Points on a hilly landscape, in no order, each with its height.
From any point a climber steps to the highest of the 3 points nearest to it. It stops when none of these is higher. Distance is the straight distance between rows; heights are no part of it.
z808 h=19.8: [133 118 135 126 111 121 135 137 117 140 140 106 141 113 112 148 144 147
 128 114 119 137 162 110 134 121 120 124 109 137 105 103 133 113 144 125
 148 132 134 126 113 113 143 125 137 170 100 145 110 103 127 121 100 146]
z615 h=44.9: [142 144 171 136 142 136 162 166 132 137 135  99 119 135 116 136 171 160
 125  90 104 154 196  61 136 113 105 111 116 183  95 110 149 162 149 142
 180  97 116 101 101  74 193 119 130 187  74 136 110 110 184 102  61 183]
z693 h=35.0: [134 120 125 117 125 126 119 118 131 126 134 119 148 127 107 119 134 124
 125 132 137 126 162 134 124 117 122 128 112 129 133 116 154 115 141 112
 125 143 124 131 127 131 140 128 142 141 123 143 128 118 119 155 117 141]
z264 h=16.9: [138 134 144 117 114 120 142 135 121 136 141  97 144 115 111 144 152 142
 132 112 116 147 166  97 136 117 120 125 111 151 106 108 141 116 136 123
 148 127 123 126 111 104 139 119 134 177 101 145 101 102 135 105 103 153]
z252 h=29.1: [ 98  98 129 159 154 131 112 153 130 160 119 127 117 149 142 132 107 189
 125 127 102 105 117 120 124 131 132 135 102 137  94 108  81 135 157 153
 130  83 195 162 119 129 165 139  71 106  98 150 125 154 108  90 108  94]
z654 h=28.2: [132 129 126 102 112 127 124 126 137 116 136 110 163 129 111 118 138 114
 131 135 137 140 164 130 128 112 124 116 118 133 118 120 166 121 126 112
 121 155  98 125 124 123 133 125 140 148 126 139 131 111 129 144 117 152]
z834 h=28.4: [107  90 110 182 138 135  95 100 122 152  99 134 104 132 139 106 105 143
 127 156 136  89  74 160  94 147 146 139 139  89 131 121  45  91 113 136
 102 117 169 135 134 190 107 145 114  80 133 102 126 152 101 106 161  67]
z544 h=25.4: [106 123 116 139 138 126 113 108 121 146 120 125 105 134 143 107 117 113
 124 160 140 110  85 162 116 139 131 145 134  95 164 155  78 110 109 119
 113 133 162 129 134 161 107 155 139  92 158  86 146 136 100 122 171 101]
z402 h=41.8: [118 121 103 130 113 125  96  79  93 103 126 173 107 116 138 146  81  87
 145 171 169  90  74 173 131 130 130 158 147  54 193 172 100 108  95 131
  88 191 107 151 150 178  66 136 136  79 188 102 172 137  94 161 227  78]
z298 h=31.8: [121 103 134 144 141 124 106 135 137 151 123 134 118 120 128 139 129 149
 119 121 106 113 136 135 132 140 128 140 114 139 123 105 110 126 161 124
 138 103 178 152 132 133 145 133 112 124 105 143 120 131 105 131 124 104]
z942 h=48.3: [114 128 117 120 127 119 128  97 109 125 129 147 109 120 146 129 108  96
 125 170 154 114  68 163 143 138 133 144 136  80 184 170  85 118  98 125
 102 162 129 137 140 155  89 143 140  92 175  95 148 129 100 139 189 100]
z847 h=14.2: [145 151 153 112 117 121 150 141 123 131 137  92 133 115 119 149 164 147
 135 103 110 156 170  87 139 116 118 118 115 164 108 111 143 140 139 130
 154 117 120 117 108  86 150 114 132 187  97 139 109  94 150  95  89 162]
z424 h=27.2: [100  82 114 188 139 134  93  98 119 153  95 136  96 129 131 101  99 149
 122 160 135  71  64 153  96 147 150 147 137  88 121 107  35  85 116 140
  93 112 177 141 130 186 104 146  99  84 136 113 128 165  95  98 157  58]
z388 h=12.9: [156 171 135  86 122 132 163 144 158  93 161 142 140 122 111 123 169 105
 142  83 107 178 199  92 123 102 116 109 139 166 120 127 215 176 143 133
 155 131  44  96 133  57 132  91 150 178 109 158 129 109 180 137  69 167]
z436 h=35.8: [148 165 143  85 117 121 156 135 151 110 150 109 147 115 116 121 166 114
 146 101 110 165 184  89 127 107 124 124 131 167 124 125 187 158 138 130
 148 135  66 111 119  78 129  97 134 178 109 149 125 108 167 116  87 160]
z796 h=41.9: [137 143 164 143 143 138 159 161 120 141 132  89 120 136 118 148 171 162
 122  98  96 155 190  59 135 118 103 115 117 177  86 106 140 158 146 145
 176  97 127 105 108  81 179 120 121 184  81 138 110 103 174  92  66 178]
z730 h=26.9: [125 127 133 122 143 129 118 118 142 126 128 130 128 133 127 107 127 115
 116 148 140 114 139 141 128 128 125 138 119 121 155 131 146 130 137 109
 122 135 137 125 130 136 128 137 138 116 141 125 146 131 114 160 144 139]
z957 h=26.2: [128 107 134 141 127 123 117 131 122 143 137 127 131 119 119 143 133 147
 124 118 116 122 154 129 133 130 121 131 108 135 111 102 125 115 151 123
 140 122 155 136 124 128 147 131 134 143 100 149 112 116 110 134 110 120]
z761 h=26.0: [ 97  78 120 191 142 130  96 101 129 153  92 138  93 126 134 103  95 159
 120 163 137  64  65 152 106 146 150 149 126  84 110  98  29  86 113 144
  86 110 179 145 124 185 108 142  91  78 130 121 124 167  97  93 154  52]
z20 h=19.2: [148 158 116  84 104 132 137 143 134  94 135 120 167 128 129 128 131  90
 144 111 139 166 141 128 136 120 142  99 148 141 115 142 201 144 108 114
 133 152  69 109 132 106 112 116 149 144 150 136 132 115 151 156 110 165]
z528 h=12.5: [150 154 149  99 119 117 152 140 140 122 139  97 140 110 114 140 163 135
 144 105 113 159 181  85 133 117 119 123 119 164 118 114 161 142 141 132
 150 122  92 119 109  82 139 105 129 186 103 143 114 101 157 102  88 163]
z561 h=35.5: [156 143 130 117 131 125 145 112 131  83 131 162 128 118 137 133 106  79
 119 152 162 122  88 143 144 138 123 136 148 119 176 154 178 137 109 126
 106 149  80 118 144 141  88 121 149  95 169 119 149 127 139 182 183 143]
z715 h=36.6: [115 117 111 140 124 116 109  83  98 125 122 155 102 116 143 132  89  98
 136 165 162  96  67 175 138 130 143 139 132  61 184 165  65  93 101 130
  98 175 131 150 139 176  84 145 136  88 175  90 163 139  91 139 201  78]
z864 h=15.0: [123 124 140 143 131 135 151 162 106 153 141  98 126 143 116 156 157 170
 121 109  90 141 167  83 124 122 116 118 113 148  73 105 111 127 138 142
 164 103 154 110 119 106 169 127 112 169  88 150 101 103 149  75  76 162]
z619 h=24.3: [108 122 121 137 130 126 117 100 114 144 121 133 103 132 145 113 113 108
 123 160 150 111  77 165 122 139 130 146 135  92 172 161  71 106 106 117
 109 142 154 133 137 162 104 151 144  92 165  85 146 139 103 126 174 102]
z117 h=29.8: [110 108 111 159 133 128 102  96 104 148 108 139 106 130 147 109 105 121
 129 154 147 100  71 171 108 135 140 140 139  78 165 152  54  90 108 123
 109 140 157 130 135 184 108 152 130  85 153  82 147 141  94 114 170  82]
z24 h=17.8: [119 114 135 141 125 131 140 156  99 153 143 106 131 137 117 154 148 172
 121 111  97 138 157  94 128 123 114 116 107 140  77 103 105 120 142 142
 160 102 158 116 117 109 167 128 114 156  92 158 105 108 136  93  87 147]
z886 h=20.9: [132 116 131 124 114 122 127 126 129 134 139 112 150 118 108 137 141 135
 127 124 127 132 170 122 128 116 120 123 110 135 113 111 142 111 148 123
 136 139 128 132 116 125 138 128 140 160 110 148 112 111 116 134 109 140]
z331 h=23.1: [ 98 104 120 159 141 119 125 157 113 158 132 129 124 157 132 138 117 188
 123 111  94 100 147 100 119 124 122 129 100 132  71 107  82 125 151 157
 147  96 180 147 112 123 183 138  75 123  92 168 121 142 110  85  83 107]
z784 h=39.9: [132 109 129 136 141 126 105 121 142 146 128 132 125 126 121 125 132 132
 119 131 124 116 148 138 124 135 122 139 114 133 139 117 129 119 148 119
 127 120 153 147 130 140 141 136 136 124 112 133 123 127 104 151 132 119]
z161 h=43.3: [118 125 106 119 106 124 104  89  95  99 131 163 112 113 137 149  89  91
 141 175 169  96  74 170 130 130 125 152 152  59 185 181 113 121  89 130
  87 186  98 139 155 178  64 131 148  81 190 100 166 130 104 164 216  83]
z146 h=24.2: [108 112 111 151 135 132 106  98 113 148 112 129 104 132 144 104 110 125
 125 159 137 106  78 166 102 138 136 143 143  87 159 150  64  98 107 121
 108 130 166 130 135 179 109 151 134  88 147  82 137 134 100 116 167  87]
z456 h=15.9: [160 179 105  81 100 131 144 143 138  90 138 135 170 117 134 141 144  72
 147  83 136 186 138 128 142 129 142 106 162 150 128 155 223 155 103 113
 141 145  59 108 144  97 104 106 167 150 157 129 131 119 164 164 112 171]
z336 h=38.9: [157 162 160 103 127 122 174 150 150 102 162 133 135 125 112 127 168 125
 138  78 111 169 196  78 144 105 109 103 125 181 121 113 187 169 154 144
 160 128  63 104 108  57 161  93 140 197  91 150 124 109 180 118  69 171]
z591 h=38.0: [120 139 132 112 142 127 134 114 137 131 124 136 113 132 142 112 117  97
 110 162 148 116  92 151 137 138 128 143 127 112 180 156 122 130 115 113
 114 141 134 125 133 140 106 142 135 100 165 104 140 130 111 152 175 125]
z183 h=22.6: [127 114 137 133 117 123 129 138 110 141 138 116 134 117 117 148 142 157
 125 111 113 137 155 112 136 129 122 118 110 135  98 102 123 112 143 122
 148 125 150 130 121 121 153 123 133 157  95 150 107 106 121 117  97 134]
z903 h=30.0: [122 106 129 151 145 132  99 128 145 163 114 125 108 128 134 127 121 145
 123 141 108 113 113 143 121 151 131 143 123 133 129 115  91 129 146 134
 121  93 183 153 131 143 131 136 112 113 114 122 114 145 106 116 137  89]
z370 h=48.1: [141 135 161 151 141 138 161 174 136 134 137  99 124 146 108 129 177 165
 115  78 101 162 210  58 131 112 101 102 120 194  80 102 152 173 156 146
 182 102 103 100  98  74 209 114 135 192  66 139 112 117 192 113  46 195]
z916 h=8.6: [177 147 109  99 103 127 146 129 128  75 131 154 177 116 123 145 110  80
 144 109 165 170 117 151 149 129 131 106 160 137 145 152 210 141  99 118
 118 155  51 124 146 131 103 114 174 130 158 112 138 126 149 184 134 164]
z127 h=18.3: [154 154 115  90 106 130 134 138 133  86 131 128 167 129 127 130 123  81
 139 115 148 162 129 137 155 123 140  92 153 136 124 141 199 143 106 117
 127 161  71 111 136 112 103 115 159 132 153 130 131 117 144 170 119 161]
z39 h=23.7: [136 131 125 108 138 133 128 124 135 107 130 130 144 131 125 106 122 100
 119 141 152 123 137 140 145 120 130 115 123 128 146 127 170 129 131 109
 119 152 107 121 130 123 128 132 139 115 149 131 143 120 122 173 132 155]
z870 h=55.3: [105 112 111 160 136 124 103  86  88 137 111 147 101 128 149 116 101 117
 126 149 155  96  69 176 119 127 143 142 137  73 175 153  51  85 106 122
 108 155 159 138 133 185 102 156 123  84 163  86 163 143  92 124 184  73]
z318 h=28.7: [ 98  82 132 162 137 138 108 131 135 160 103 120 106 139 140 115  99 184
 124 156 117  96  71 142 117 143 143 137 113 116  90  94  38 110 135 142
  88  87 196 159 126 148 130 139  75  91 114 119 113 167 100  72 144  72]
z67 h=12.2: [172 200 107  76 106 129 164 139 153  79 142 158 150 111 122 148 159  70
 140  47 128 196 171 117 133 120 129 108 165 152 139 147 250 159 111 115
 160 137  54  89 156  70 115 101 176 167 152 145 132 115 180 168  88 189]
z934 h=30.9: [145 139 130 109 137 130 147 117 138  90 129 150 133 122 134 124 108  83
 117 148 162 124 100 143 152 133 127 122 139 126 163 142 170 134 118 119
 110 148  93 122 138 134 103 126 140 102 162 125 145 128 130 182 166 150]
z411 h=34.9: [127 135 131 108 144 127 130 119 140 112 132 140 127 134 131 112 119 100
 113 148 147 120 118 142 142 132 127 126 123 121 162 134 156 131 128 108
 120 147 122 122 133 133 120 140 139 105 151 123 149 125 123 169 156 144]
z386 h=19.5: [ 87  73 139 182 143 127 104 112 129 157  94 131  89 133 139 100  89 197
 116 166 136  60  63 148 111 136 145 155 103  88  92  89  13  86 125 137
  80 100 203 152 117 163 120 146  71  83 121 125 116 186  93  77 142  60]
z523 h=22.9: [144 146 117  94 112 131 133 133 130  94 134 124 163 127 126 119 124  88
 130 125 150 150 134 139 147 121 140  96 142 130 122 135 188 138 115 110
 125 162  79 108 129 119 116 122 152 130 148 134 136 116 138 168 122 165]
z522 h=24.5: [ 93  86 142 168 137 135 108 135 131 163 101 115 116 151 144 104  97 211
 121 156 118  87  81 134 106 128 136 147  98 117  86  97  26 108 130 138
  80  87 213 162 115 143 141 142  61  91 108 129 105 174  92  61 136  81]
z900 h=17.7: [152 173 112  76 103 131 142 146 139  90 136 119 171 121 133 132 137  82
 148  94 134 174 142 125 137 122 142 103 157 142 119 147 214 151 110 112
 145 154  64 106 136  96 107 105 154 151 146 134 133 112 161 157 106 168]
z85 h=31.4: [121 113 114 151 132 118  99  78  94 120 115 161 101 119 146 128  86 101
 137 153 164  82  59 177 139 125 148 145 130  62 190 160  59  84 110 127
 100 169 147 152 137 184  90 150 121  81 175  90 172 144  84 137 209  71]
z182 h=33.2: [122 109 129 143 147 123 105 127 138 152 124 135 119 121 122 130 127 142
 122 129 116 111 132 140 125 144 124 142 115 136 135 116 116 129 154 127
 130 103 165 150 131 144 135 134 126 122 112 131 115 132 108 137 133 103]
z570 h=30.3: [106 104 131 150 143 125 117 150 123 152 128 133 120 133 133 143 121 172
 119 110 101 111 135 124 136 134 124 127 104 132  94 105 104 128 157 139
 145  95 187 147 124 130 158 130  97 118  96 156 121 137 116 113  98 107]
z875 h=16.2: [ 92  79 146 179 142 127 113 122 121 156  98 121 100 147 143  94  92 217
 111 165 134  67  69 137 105 129 135 158  95 102  83  89   6  91 129 137
  72  97 218 158 111 156 135 149  64  84 114 127 107 182  88  64 138  72]
z955 h=28.1: [104 101 127 152 134 129 127 154 109 152 137 128 127 142 127 145 125 176
 115 111  96 115 146 109 131 130 122 123 101 132  77 101  99 122 154 144
 152  98 178 138 120 124 174 129  93 126  95 164 119 127 117 101  87 119]
z800 h=45.1: [141 148 165 138 136 134 170 163 136 120 144 112 127 139 113 125 173 153
 123  76 106 165 205  69 145 104  98  93 123 195  98 107 161 169 154 138
 182 112  97  98  97  62 194 109 140 194  75 136 116 114 184 116  50 184]
z984 h=29.6: [114 132 119 127 139 128 120 108 128 144 123 130 109 137 141 106 123 109
 120 159 144 122  91 156 122 142 132 148 130 106 173 159 101 120 115 116
 111 132 153 130 135 151 112 146 140  98 162  90 138 136 107 139 172 112]
z321 h=13.6: [148 180 130  75 112 135 150 142 154  90 145 124 149 119 119 123 163  96
 144  92 110 174 183  96 122 103 128 116 146 157 117 136 214 168 130 124
 150 134  62 101 137  71 118 100 139 170 120 149 132 115 178 131  84 166]
z702 h=27.4: [112 123 123 134 140 129 114 109 128 148 117 127 110 135 143 108 123 116
 118 161 139 112  91 156 114 136 130 149 132 104 165 154  87 108 116 115
 112 130 156 130 132 157 117 149 136 100 154  87 133 134 106 124 168 104]
z137 h=3.5: [168 143 116 105 109 128 140 128 130  78 128 151 166 121 128 135 110  82
 137 113 162 156 114 146 150 127 134 101 156 135 136 142 199 139 107 123
 122 154  61 115 139 133 103 118 165 122 155 120 133 123 149 185 135 160]
z764 h=64.5: [133 115 128 131 130 120 112 120 136 137 132 128 135 123 114 125 138 133
 126 125 130 122 159 132 123 126 120 131 112 131 132 112 139 121 149 118
 128 132 140 137 123 136 143 132 139 136 113 137 124 122 110 149 121 130]
z412 h=20.2: [113 106 134 148 126 127 128 148 104 148 140 121 132 128 119 154 133 164
 117 108 103 128 152 110 131 124 121 121 108 133  87 103 107 113 148 130
 154 108 165 126 125 120 163 131 118 144  94 157 109 112 118 108  92 132]
z228 h=35.9: [132 116 123 127 139 124 113 119 141 140 126 130 130 129 118 116 130 131
 121 136 129 116 152 137 124 129 119 138 117 129 147 123 139 121 141 112
 127 128 144 140 125 139 141 138 135 120 125 135 127 128 107 155 135 129]
z49 h=24.6: [173 137 121 116 119 129 144 109 129  72 126 172 147 117 128 137 105  74
 131 128 167 139  98 151 143 132 127 122 157 127 171 151 197 131 104 121
 112 150  61 119 150 139  98 116 165 103 159 113 146 131 148 195 164 151]
z438 h=30.1: [107 111 110 171 139 124 100  84  91 135 104 153 101 126 149 113  97 117
 131 150 157  87  59 176 116 127 146 141 136  69 171 149  53  78 107 120
 107 149 164 136 134 189 102 157 117  82 160  87 166 145  88 120 189  72]
z862 h=26.8: [ 96  81 131 178 134 132  99 111 133 155  98 129  99 131 136 108 100 169
 121 161 130  85  67 149 106 148 145 137 122 100 101  98  31  95 126 143
  85  96 192 149 128 166 113 138  87  88 123 120 110 170  98  81 147  62]
z316 h=29.5: [110  92 117 167 135 136  96 110 138 161 104 120  95 132 135 114 110 150
 125 157 118  96  81 153 103 154 141 143 135 108 121 114  49 102 123 139
  98  97 178 148 132 173 109 137 111  93 125 107 110 155  99  97 157  69]
z754 h=34.7: [144 160 132  86 109 126 141 137 148 110 141 100 155 117 114 127 158 114
 147 118 113 161 178  96 123 111 129 121 130 157 118 128 183 145 132 124
 140 138  74 117 123  90 122 106 134 175 120 145 123 108 157 119 102 164]
z908 h=29.0: [118 102 133 149 135 129 118 138 119 149 134 132 129 122 120 143 128 164
 123 113 106 119 143 125 139 133 125 130 101 134 102 103 110 120 160 130
 151 109 174 142 128 133 156 128 117 134  97 155 123 123 113 127 102 114]
z697 h=41.7: [149 156 169 120 133 129 179 156 141 116 155 124 130 130 115 125 170 140
 131  75 113 169 199  74 154 106 104  95 125 191 110 106 171 170 156 139
 166 123  79  98  97  51 183 102 145 203  77 141 118 111 182 115  60 182]
z263 h=31.7: [126 117 131 137 145 130 106 120 144 155 125 129 121 129 125 119 132 128
 120 143 127 113 140 140 119 137 122 147 121 135 151 124 124 123 146 117
 123 115 159 140 133 147 133 139 130 118 122 124 125 132 108 150 139 113]
z706 h=27.9: [113 113 114 149 138 133 103 113 129 162 119 124 108 136 135 108 124 126
 122 158 128 112  94 160 102 147 131 147 139 107 155 142  77 114 118 123
 109 114 166 136 135 161 112 149 134  95 139  89 125 139 106 117 160  95]
z983 h=39.2: [114 117 111 139 124 118 105  80  91 117 120 169 108 117 142 134  83  93
 141 163 166  90  72 176 140 124 139 149 133  56 193 169  72  97 106 128
  93 185 124 152 145 176  78 146 124  86 182  93 170 138  86 146 214  74]
z832 h=13.0: [145 172 120  75 107 129 140 146 144  97 140 112 159 117 123 122 156  97
 147 105 119 170 165 106 120 116 137 117 149 154 121 138 206 157 125 117
 148 143  66 106 135  88 116 104 139 165 132 146 131 113 169 135  95 164]
z103 h=9.9: [ 95 105 127 157 134 129 138 159 111 165 138 119 125 157 119 150 133 182
 115 114  90 109 158  92 113 120 117 122 105 135  60 104  90 119 145 159
 155 101 172 134 109 114 180 131  93 136  86 172 105 127 134  77  80 130]
z40 h=13.1: [160 182 125  81 114 138 161 142 153  77 159 146 141 123 115 133 163  86
 143  72 111 184 194 103 121 106 127 104 151 158 120 136 237 175 130 119
 163 130  47  85 153  59 126  93 160 175 127 150 140 111 186 154  71 183]
z858 h=42.4: [131 137 155 156 146 137 158 172 128 160 129  93 110 155 106 150 169 167
 118 105  79 139 195  52 122 125 104 121 117 179  70 101 125 163 144 158
 178  90 133 113 108  93 189 123 108 172  76 150 102 110 182  80  67 180]
z446 h=10.7: [172 161 106  90  95 125 143 133 131  80 135 148 179 116 126 146 123  76
 148  96 161 181 120 149 145 132 136 103 165 144 140 152 214 140  93 120
 127 154  53 120 144 124 106 109 175 138 157 115 128 123 155 179 126 168]
z797 h=16.6: [145 133 124 101 125 133 131 127 136  89 132 134 156 132 127 114 115  91
 125 133 157 136 130 139 150 128 134 105 133 129 134 132 181 136 121 112
 121 157  87 114 132 125 116 126 146 117 150 130 142 123 134 176 131 160]
z896 h=14.5: [107 111 130 153 128 132 141 162 105 156 143 111 126 149 115 151 139 175
 119 111  85 127 158  92 122 121 117 120 112 133  64 102  97 121 142 151
 162 103 164 121 113 113 179 132 104 149  89 163 103 116 136  82  81 142]
z629 h=30.2: [113 101 135 148 142 131 100 136 142 167 113 129 107 132 134 133 114 158
 126 134 104 110 107 139 128 147 137 137 119 140 112 108  81 133 153 138
 121  86 187 159 131 143 135 136  92 105 111 126 112 148 109 108 140  84]
z71 h=12.1: [137 135 149 126 121 131 152 148 111 143 137  92 125 121 117 151 155 157
 126 107 102 151 166  86 137 119 120 121 112 153  95 106 132 128 141 133
 161 108 138 116 112 101 158 120 120 179  95 144 103  96 147  87  90 163]
z95 h=28.9: [119 108 121 158 137 132 101 114 136 165 114 121 106 132 133 114 120 135
 127 154 123 115  95 154 105 151 132 145 135 115 143 132  77 109 127 131
 107 100 175 146 134 165 117 146 122 100 127 100 117 144 104 114 161  83]
z489 h=22.8: [104 100 107 182 141 131  94  91  97 139  99 143  99 131 140 102  95 130
 124 151 145  82  63 167  98 134 148 145 140  78 157 140  49  77 105 123
 106 135 172 130 133 199 110 155 109  79 145  93 153 148  89 116 177  67]
z280 h=45.4: [123 136 115 109 108 125 124 101 107 102 134 153 113 111 141 153 101  91
 132 176 164 106  68 158 125 139 125 159 156  78 190 181 135 128  82 131
  95 176  89 129 149 160  62 124 149  88 187 103 146 136 117 161 210  97]
z869 h=33.5: [138 152 121  84 106 129 134 134 141 108 142 102 164 123 113 121 148 108
 143 124 128 154 164 114 123 109 132 111 137 142 117 132 180 139 125 117
 133 152  79 118 122 103 122 111 142 161 129 142 122 113 147 126 107 162]
z821 h=42.2: [116 127 107 122 111 117 114  88  95 109 130 159 111 116 137 141  92  91
 134 175 166 102  71 167 137 135 130 154 145  65 187 177  92 115  94 136
  91 183 106 145 149 165  67 133 147  88 182  97 161 134  99 151 208  85]
z120 h=10.6: [108 116 127 150 129 130 150 162 111 167 139 107 121 157 114 153 148 174
 119 112  83 125 166  79 112 122 114 121 109 140  56 102  92 120 135 154
 164  96 161 120 113 109 178 127 100 150  89 164 100 114 140  68  78 151]
z426 h=31.2: [114 101 133 150 143 124 107 137 132 155 121 135 120 128 135 139 121 160
 126 118 102 112 127 131 132 139 129 133 109 139 111 108 104 130 163 135
 143  96 183 150 130 136 150 133 102 119 102 145 120 135 108 121 117  97]
z110 h=9.8: [171 196 101  75 100 121 163 134 147  79 141 156 162 111 127 152 155  66
 144  50 133 194 162 122 135 126 134 111 167 155 151 160 252 155 102 111
 161 140  53 100 154  84 108 100 179 170 166 141 130 116 170 173 100 191]
z406 h=12.0: [151 157 163 116 136 126 163 149 129 125 142 104 127 119 121 140 166 145
 131  89 106 162 184  74 144 114 107 114 118 175 114 109 157 158 149 134
 164 110 103 112 102  72 162 112 130 193  86 133 113 104 169 102  74 171]
z751 h=40.9: [140 141 137 111 132 126 146 114 135  98 131 154 121 114 142 130 110  86
 114 158 156 117  83 144 149 141 123 147 144 115 181 158 159 138 107 126
 111 147  94 122 140 139  81 129 144  98 172 117 146 125 127 174 185 133]
z742 h=37.2: [151 168 151  94 122 124 167 138 151 108 151 120 142 116 112 128 168 123
 145  93 107 170 192  83 135 109 115 118 128 174 123 122 182 165 149 137
 154 126  65 113 113  62 142  97 139 192 101 149 125 109 173 112  76 165]
z590 h=13.2: [165 163 105  88  98 127 139 141 133  81 130 140 178 122 129 138 122  77
 145  97 155 175 123 140 144 128 138  97 161 143 135 150 213 143 103 117
 129 158  53 114 136 118  99 110 167 139 151 126 128 117 153 174 120 165]
z962 h=15.8: [155 190 114  73 106 130 148 141 145  88 136 132 159 113 129 136 150  78
 148  76 124 184 154 113 130 119 138 108 161 153 125 148 231 163 111 115
 153 143  63  96 148  81 108 108 157 160 144 140 132 114 175 155  99 173]
z274 h=31.3: [137 138 119  96 111 127 131 129 140 106 137 108 166 131 117 118 138 106
 135 132 145 142 158 127 128 114 132 109 133 132 115 126 177 132 128 109
 125 157  89 115 126 115 128 119 148 146 133 142 128 113 140 147 115 161]
z155 h=42.5: [125 138 134 114 150 128 136 116 140 122 126 135 117 132 138 107 124  99
 109 158 150 117 107 144 142 137 124 141 121 120 171 147 146 132 125 110
 119 140 131 123 132 131 113 140 137 101 157 112 149 130 114 163 158 140]
z6 h=30.6: [109 101 132 152 147 128 103 142 132 156 118 133 116 132 136 135 115 172
 123 130 102 110 109 129 127 144 134 135 110 133 103 107  86 135 160 138
 130  85 191 151 127 136 145 138  86 110 102 142 121 145 110 104 119  94]
z485 h=28.6: [137 134 127  98 118 130 127 126 139 102 133 116 160 132 121 113 129 104
 128 133 146 141 155 132 138 115 127 110 128 128 125 126 174 134 122 110
 120 159  92 113 127 121 128 126 142 134 139 138 137 118 133 156 120 160]
z988 h=14.4: [155 181 121  74 111 138 153 147 152  87 141 134 151 117 123 128 157  89
 147  79 111 175 176 110 125 115 135 110 153 154 121 141 234 171 120 119
 154 136  55  91 145  73 114 102 151 164 133 153 138 110 177 145  84 173]
z547 h=24.8: [100 102 136 157 144 129 109 143 136 162 102 114 113 158 147 111 104 208
 127 146 108  99  97 125 116 135 135 142  96 137  86 104  48 128 147 147
  99  81 208 163 113 139 154 140  50  97 106 131 114 165  97  66 130  91]
z153 h=27.1: [111 104 110 164 138 133 102 105 125 157 104 128 105 133 136 105 115 135
 127 158 128 104  83 161  96 143 138 141 140  99 146 137  56  97 114 131
 105 118 166 138 135 181 113 147 124  91 134  92 121 141  98 109 159  76]
z74 h=45.0: [132 144 126 113 113 127 140 104 116  97 130 152 116 106 142 152 107  88
 125 171 162 115  71 147 127 140 124 163 155  96 189 177 153 136  93 125
  97 158  86 124 151 151  66 127 152  91 183 110 147 129 127 168 209 115]
z345 h=32.9: [139 146 129  91 107 123 132 131 136 119 140  99 160 121 110 127 157 122
 139 126 124 152 173 108 126 110 129 122 124 147 117 120 168 131 127 121
 134 146  88 125 111 106 125 114 142 172 120 140 116 105 143 120 107 157]
z100 h=27.0: [ 97 100 135 154 147 131 107 147 135 159 107 120 112 148 146 125 105 185
 125 143 108 104  98 131 126 138 135 132 107 132  94 107  58 128 151 143
 109  77 205 163 125 137 151 138  66 102 105 136 121 164 103  78 129  84]
z47 h=28.5: [123 125 126 134 145 130 109 117 142 154 125 123 110 135 130 111 130 120
 118 149 130 111 120 148 114 139 124 146 125 124 163 137 118 129 135 109
 122 116 155 139 134 152 128 147 135 107 141 109 135 138 107 139 156 117]
z150 h=33.4: [118 130 127 123 145 130 119 118 138 143 121 128 114 131 136 110 127 113
 116 161 141 117 108 149 123 135 128 145 127 122 173 148 115 126 125 115
 118 128 148 132 130 145 122 147 134 101 151 102 137 133 111 146 162 123]
z976 h=29.9: [106  89 128 159 138 131 103 128 138 166 107 123 105 132 137 123 113 165
 125 152 110 104  85 147 119 150 138 133 124 123 107 108  57 121 137 141
 102  85 190 157 134 154 120 139  92  99 116 116 108 159 106  91 144  79]
z124 h=17.1: [157 137 126 107 127 128 142 121 134  85 126 152 147 125 134 123 104  87
 125 136 158 136 108 141 153 130 129 110 140 127 152 142 186 136 111 120
 117 154  81 120 139 132 103 121 152 108 153 131 142 121 136 183 147 156]
z452 h=26.1: [ 96 103 131 157 150 124 115 159 127 164 119 122 120 157 139 130 112 194
 128 124  99  97 133 110 119 125 128 141 100 139  84 112  73 133 160 155
 134  91 194 159 109 129 175 137  62 111  95 161 125 157 107  83 100  98]
z83 h=46.9: [121 136 126 113 123 121 136 104 119 114 134 147 109 117 145 138 110  95
 121 172 158 115  69 151 145 142 128 152 141  90 183 167 115 124  95 127
 101 161 107 132 144 152  74 130 148  94 181 101 146 130 110 157 202 104]
z481 h=16.5: [137 127 134 115 108 119 136 129 125 132 139 104 146 116 108 140 149 134
 135 118 124 142 166 110 131 120 121 126 113 139 110 112 145 116 138 121
 134 139 115 126 113 114 134 119 140 167 107 145 108 102 130 121 103 151]
z673 h=50.7: [134 129 157 161 145 137 158 177 138 149 132  96 117 146 100 138 185 169
 113  88  89 149 214  49 130 119 101 104 115 200  61  98 143 177 147 159
 179  95 111 111  99  82 210 114 127 187  63 144 102 121 196 111  50 187]

Call two points neighbours if one is among the 3 nearest of the other. Go from one point of each pair to the other, from neighbour to neighbour, staying as high as possible. Name the lowest point that can't be avoided.
z673 / z155 => z654
z942 / z155 => z619
z155 / z764 => z47

Two climbers start at each pair of points below. Name the first point that both come to, or write never.
z522 / z100 => z6
z875 / z955 => z426
z485 / z345 => z754
z832 / z528 => z436
z331 / z71 => z764
z252 / z547 => z6
z715 / z983 => z161
